Points, in no order, along strands that fork, close into loops and pass close to each other.
In the rows, 128 means zero.
Two points are linked if the straight distance between their rows is under 101. Some points are linked to none.
K774: [166  94  95 131 127 161 120  79 115 109  99 155 146  79 117 138 134 132
 175  86 137 113]
K811: [174 105 180 109 131 112 123 126 132  80 120 113 130 158 136 135 146 146
 148 105  91 143]
K324: [126 147 146  67 154 133 133 116 170  95 114 105 168  95 168 108 148 119
 144 155 131 144]
K851: [119 149 103 148 148 116 141 185 115 160  90 157 124 116 116 161  76  98
 136 160 128  91]
K288: [126 126 124 143 110 100 123 112  78 164 215 114  54 137  79 102 143 115
  94 117 115 209]
K161: [ 49 142  94 122 144 156 184 163 130 121 148 174 158 159 152 159 104 142
 111 139 176  76]
K225: [164 123 146 118  80 159  89  70 163 134  62  72 118  96 139  78 174  98
 130 119 130 122]
K982: [192 121 116 171 108  94  95 120 112 130 103 121 131  88 119  94 116 154
 143 146 118 124]
K222: [ 64 162 107 133 123 144 146 163 100 139 180 130 110 137 113 163 147  81
 101  66 153 173]
K97: [163  90  93 109 105 136 135 130 166 114 111 113 141 108 104 139 147  82
 159 151 121 165]
K396: [181 142 129 174 109  71  76 137 106 139  89 123  87 104  89  81 104 130
 146 154  90 149]
K744: [139 158  70 171 106 116 100 168  92 153 134 118 135  93 116 110 133 115
 131 166 121 126]
K414: [172 140 116 160  86 113  87 161 163 174  73  89 108 120 128 114 136 146
 107 179 114 116]
K123: [130 129 107 165 137  94 169 160  92 137 160 161 153 148 124 146 118  82
 156 137 105 138]
K51: [109 115 131 166 158 125 194 158  90 126 116 189 137 146 144 159 103  84
 152 134 137 116]
K913: [115 133 114  79 101 164 137 120 161 150 138 112 155 152 181 124 133 134
 110 152 170 112]
K987: [ 91 127 139 159 174 113 157 109  89 162 108 181 134 112 154 146 122 114
 136  44 151 101]
K893: [ 92 140 108 130 114 126 122 118 157 224  92 151  87 145 146 135  78 131
  98 117 157  96]
K8: [111 171 152  90 128 127 107 139 183 113  87  46 158  95 165  77 161 134
 101 146 160 125]
K728: [ 75 163 158 159 135 107 116 189  81 120 157 142  98 136 108 164 110  82
 137 153  96 145]
K289: [ 75 156  73 159 106 161 111 136  99 145 153 178 131 125 128 131  68 179
 128 133 150  58]
K137: [105 102 179 132 156 138 161 118 116  69 130 148 114 124 116 152 157 116
 129  92 107 161]
K938: [161 125  96 158  74 120 115 125 148 135 115  99 152 111 140  97 172 119
 131 172 128 145]
K423: [119  88 152 105 165 109 166 142 165  72 144 117 107 129  90 133 177 102
 114 166 100 190]
K262: [148 114 136 144 108 133 113  63 165 204 106 123 121 163 182 101  90 118
 116 133 152  89]
K245: [129 164  74 152 108 132 122 172  77  94 188 110 119 137  93 140 121 138
 133 151 127 121]
K321: [130 156 135  95 109 162  74 150 191 110  76  64 122  86 133 112 170 155
  98 135 147 120]
K529: [153  97 141 115 140 167 134  68  78  92 154 150 164 140 154 140 115 149
 177  80 128  89]
K408: [ 64 121 130 131 140 125 176 128 146 172 143 166 127 201 172 158  75 101
  98 106 179  94]
K11: [ 98 153  81 117 111 180 126 157 105 159 153 126 102 111 121 150 144 110
 101  50 169 151]
K571: [184  89 121  91 102 145 127 111 166 117 130 103 111 127  84 150 154 108
 144 112  96 193]
K714: [113  94 142 134 180  83 146 117 137  81 142 147 150  99 126 115 164 117
 137 141 112 153]
K28: [164 123 117 157 117  90 124 140 114 169 115 139 124 122 133 120 123 104
 133 117 114 168]
K151: [131  77 137 139 185 107 142  75 118  90 176 154 122  83  90  86 174 126
 126 143 109 164]
K981: [136 127 151 145 147  95 114 109  91 122 158 139 151 108 152 114 142 144
 127  94 145 133]
K478: [131 125 164 194 139 145 167 139  68 127 112 168 140 149 140 166  79 118
 174 136 114 102]
K546: [117 159 132  84 131 147 129  97 164 114 102  59 175  85 168  63 158 112
 137 162 143 109]
K768: [ 76 187  82 159 132 140  99 151  80 167 123 161 129 108 108 136  78 127
 126 128 144  79]
K294: [ 63 149 104 136  69 175 118  63 178 160 126 133 142 118 157 100 110 145
  82 142 190  94]
K272: [134 140 149 188 157 100 141 144  56 104 125 158 129 142 111 131 105 141
 164 130 100 109]
K179: [100 150 167  98 182 110 118  92 150  87 120 113 152  44 135  82 175 141
 125  99 129 145]
K536: [167  94  95 118 126 156 131  94 143 137 136 148 175 139 162 120 100 154
 169 160 140  83]
K442: [143 137 145 151 140  59  80 153 111 141 138 134  71 120  67 102  96 114
 126 164  76 161]
K878: [153  83 146 112 150  68 148 133 161 127 148 128  97 131  97 120 160 108
 108 170  83 190]
K168: [ 85 140  88 134 113 176 133 175  96 173 109 160 100 153 112 185  75  87
 150 110 127 101]
K12: [134  99 125 142 100 116 142  70 188 204 140 137 119 213 176 130  62 130
 110 153 143 106]
K300: [156  90 103 141  46 156 135  82 136 121 144 105 112  96 102  97 203  67
 118 148 129 189]
K395: [129 166  83 165 109 107 101 165  77 114 190 126 147 102 107 117 115 128
 147 198 111 115]
K700: [ 73 125 132  96 140 157 182 163 163  89 140 152 158 192 154 150  89 146
  99 158 157  79]
K77: [136 145 152  81 120 115 135 132 163 138 150  86 148 156 185 116 151 138
  90 139 141 134]
K233: [ 81 179  98 149 122 108 131 144  72 168 190 135 115 110 114 131 137  92
 109 106 149 167]
K341: [123 166 163 144 153  68 122 205 101 121 132 119 127 160 133 140 118 137
 111 151  84 128]
K84: [163  96 111 105  64 171 130  62 138  94 162  75 129 101  94 115 177  95
 148 144 122 195]
K424: [202 103 115 125  97 132 120 143 131 110 143 112  97 144  76 148 138 138
 133 138  90 172]
K678: [156 128 131 150 126 105 122 104 142 209  93 146 111 138 137 116  87 141
 127 104 151  94]
K603: [126 118 159  52 148 113 143 133 192  72 128  97 121 111  94 115 159  90
 111 159 105 192]
K631: [114 134 164 128 170 140 105 140 155  83  72 125 111  91 109 150 156 138
 110  82 129 130]
K103: [139  58 168 127 178  57 160 119 150 107 152 151 130 120 123  96 178 128
 124 167  81 175]
K154: [ 82 126 105 116 124 126 146 119 194 192 128 165 106 177 142 141  66 101
  93 118 160 114]
K253: [132 139 139 157 170  94 121 173 143  95  72 123 112 107 102 140 155 161
 115 119  98 132]
K537: [125  86 154 158 157 102 179 110  93  92 135 171 135 132 124 136 137 115
 146 127 102 158]
K469: [100 141 135  76 109 171 131 136  88 141 181 117 123 173 160 149 134 150
 113  67 155 115]
K433: [152 129 118 100 114 155 113  94 182 138  87  94 160 104 152 101 143 128
 131 173 144  92]
K455: [103 138 143  51 154 159 168 145 156  74 129 128 175 161 167 128 117 133
 124 157 142  92]
K428: [144 147 179  88 176 119 125  53 135 107  92  96 161  52 153  78 148 144
 153 100 127 127]
K348: [146 165 102 130 109 164  82 144 159 149  85  90 115  91 111 122 152 162
  96 123 149 123]
K556: [131 144 113 148 139 106 103 178 143 172  69 138 101 136 103 142  88 152
 130 146 111  83]
K637: [107 151 179  54 155 119 138 160 164 113 134  98 141 188 183 130 134 153
  88 135 131 115]
K164: [110 101 151 110 144 157 156 102  96 110 151 147 150 163 166 146 112 150
 134 102 151  89]
K488: [163 111 185  73 155 127 120  85 135 118 111 108 143 135 141 127 119 140
 156 101 102 135]
K18: [ 96 123 164 137 161 151 154 130 116 146  96 160 112 134 145 173 126 106
 133  44 148 129]
K798: [123 157 112 145 104 147 114 168  63 104 203  90  98 169  79 162 126 146
 121 105 125 148]
K252: [169  98  82 172  55 117 118 110 118 122 127 105 121 109 100  73 173  82
 124 171 120 160]
K237: [110 123 167  92 130 147 126 157 149 114 110 119 126 190 152 151 115 170
 114 121 141  97]
K100: [ 93 155  80 157 154 123 120 146  92 154 101 184 111  97 115 148  75 122
 163 145 128  49]
K964: [115 149 128 156 157  98 137 142  86 153 128 167 149 129 153 137 111 129
 126 104 153 108]
K860: [181 115 102 138 107 136 107 166 140 116 106 102 121 137  90 152 130 157
 149 133  96 124]
K958: [119 134  99 140 103 171 143 168  70 146 148 134  93 160  93 182  96 107
 143  97 120 130]
K959: [143  84 133 113 116 154 147  80 139 139 163 151 157 183 156 132  78 181
 142 143 121  67]
K823: [150 146 161 152 123  65  92 179 105 159 133 113 108 151 102 128 102 120
 140 141  84 146]
K923: [103 157 113 152 126  75 129 156  79 128 178 146 120 130  98 140 120  81
 144 158  93 145]
K694: [159 108 119 121  74 171  79 101 181 119  52  79 135  93 132  79 152 134
 131 173 144 101]
K489: [152 134 165  98 121 144  91  68 147 121  67  91 134  80 147  85 157 151
 136  97 129 138]
K844: [141  99 145 117 128 111 131  83 171 171 149 157 118 198 179 138  67 175
 117 130 130  64]
K978: [162  93  96 126 123 150 140  91 141 135 117 153 173 101 160 126 126 108
 171 121 149 120]
K672: [106 164 138 173 137 141 137 170  67 105 136 143 119 134  95 165 123 129
 142 131 101 130]
K873: [120 128 165  77 163 116 151 139 157  66 113 121 184 134 157 134 138 136
 137 129 119 124]
K673: [106 148 112 156 125  86 121 113  56 162 214 147  98 110  87  98 137 100
 117 109 128 177]
K521: [148 122 110 141 102 161 140 145  86  97 168 119  92 169  74 183 128 124
 129  92 104 161]
K513: [178 106 182 113 133 146 129 139 138 109 102 113 118 200 153 151 117 173
 139 108  98  99]
K763: [127 111 127 148 142 138 148 105  89  99 127 168 136  98 118 152 133 130
 170  62 145 131]
K134: [120 114 153 122 148 124 119 104 141  81 147 132 101 110  86 135 175 146
 104 110 109 176]
K204: [185 126 146 152 144  72  98 141 140 122 111 112 126 128 131  94 136 172
 116 133 101 133]
K552: [139 148 126 141 145  71 101 205 157 144  58 119 104 121 108 137 127 130
 107 135 106 124]
K580: [162  96  80  87  77 176 140  95 151 107 143 111 160 101 120 131 174  76
 158 159 132 185]
K530: [146 114 169  67 162 153 147  65 106  83 119 122 178 128 152 122 109 144
 184  88 113  99]
K259: [158 161  92 174  77 100  85 173 114 186  95  97 118 103 122  91 131 104
 117 198 132 114]
K971: [113 112 109 110 133 171 134 148 118 155 117 146 113 150 135 167 123 109
 128  61 160 137]
K921: [141  74 159 124 179 107 121  84 154  83 154 118  97  86  84  99 184 162
 118 156 116 173]
K754: [107 129 157  83 134 184 139  96  82 116 169 139 155 142 168 142 131 156
 127  49 155 119]
K820: [187 138  83 131  92 159  85 162 154 132  80  83 108 114 104 132 149 148
 121 163 113 144]
K219: [ 61 144 115  93 158 137 172 137 142 149 160 166 164 171 177 142  98 105
  93 128 203 107]
K366: [166  74 132 140 105 139 146 128 115  98 135 124  85 172  74 157 114 106
 146 111  81 178]
K184: [135 138 137 137 131 110 117 106 120 114 155 118 122  75 107 109 163 133
 112 117 140 160]
K52: [ 95 138 163 125 180 106 107 132 165  67  92 110 128  52 106 122 191 148
 119 101 122 151]
K879: [144 150 134 135 143  90 126 181 132 139 131 110 135 156 150 119 126 168
 104 140 120 117]
K170: [ 80 156 128  87 100 172 118  94 166 146 146 123 167 120 179  98 132 164
 102 155 179  82]
K925: [ 73 128  93 140 119 152 151 150 109 143 153 155 137 153 138 152  88 160
 122 150 139  75]
K785: [ 78 149 109 157  98 144 111  56 186 183 119 176 121 134 147 119  82 151
 107 120 182  92]

A tip is a point with one link. Name the tips that can be reached along the links from each point below, in the order of the rows.
K978 -> K938, K168, K763
K913 -> K469, K785
K137 -> K288, K603

A fork is a point with three links, a tip a point with one. Leave the first point through the second and follow the links. Name the first fork or tip that comes.
K529, K530 -> K785
K694, K225 -> K161
K134, K184 -> K288
K170, K913 -> K469
K161, K925 -> K546
K893, K678 -> K763
K288, K673 -> K134
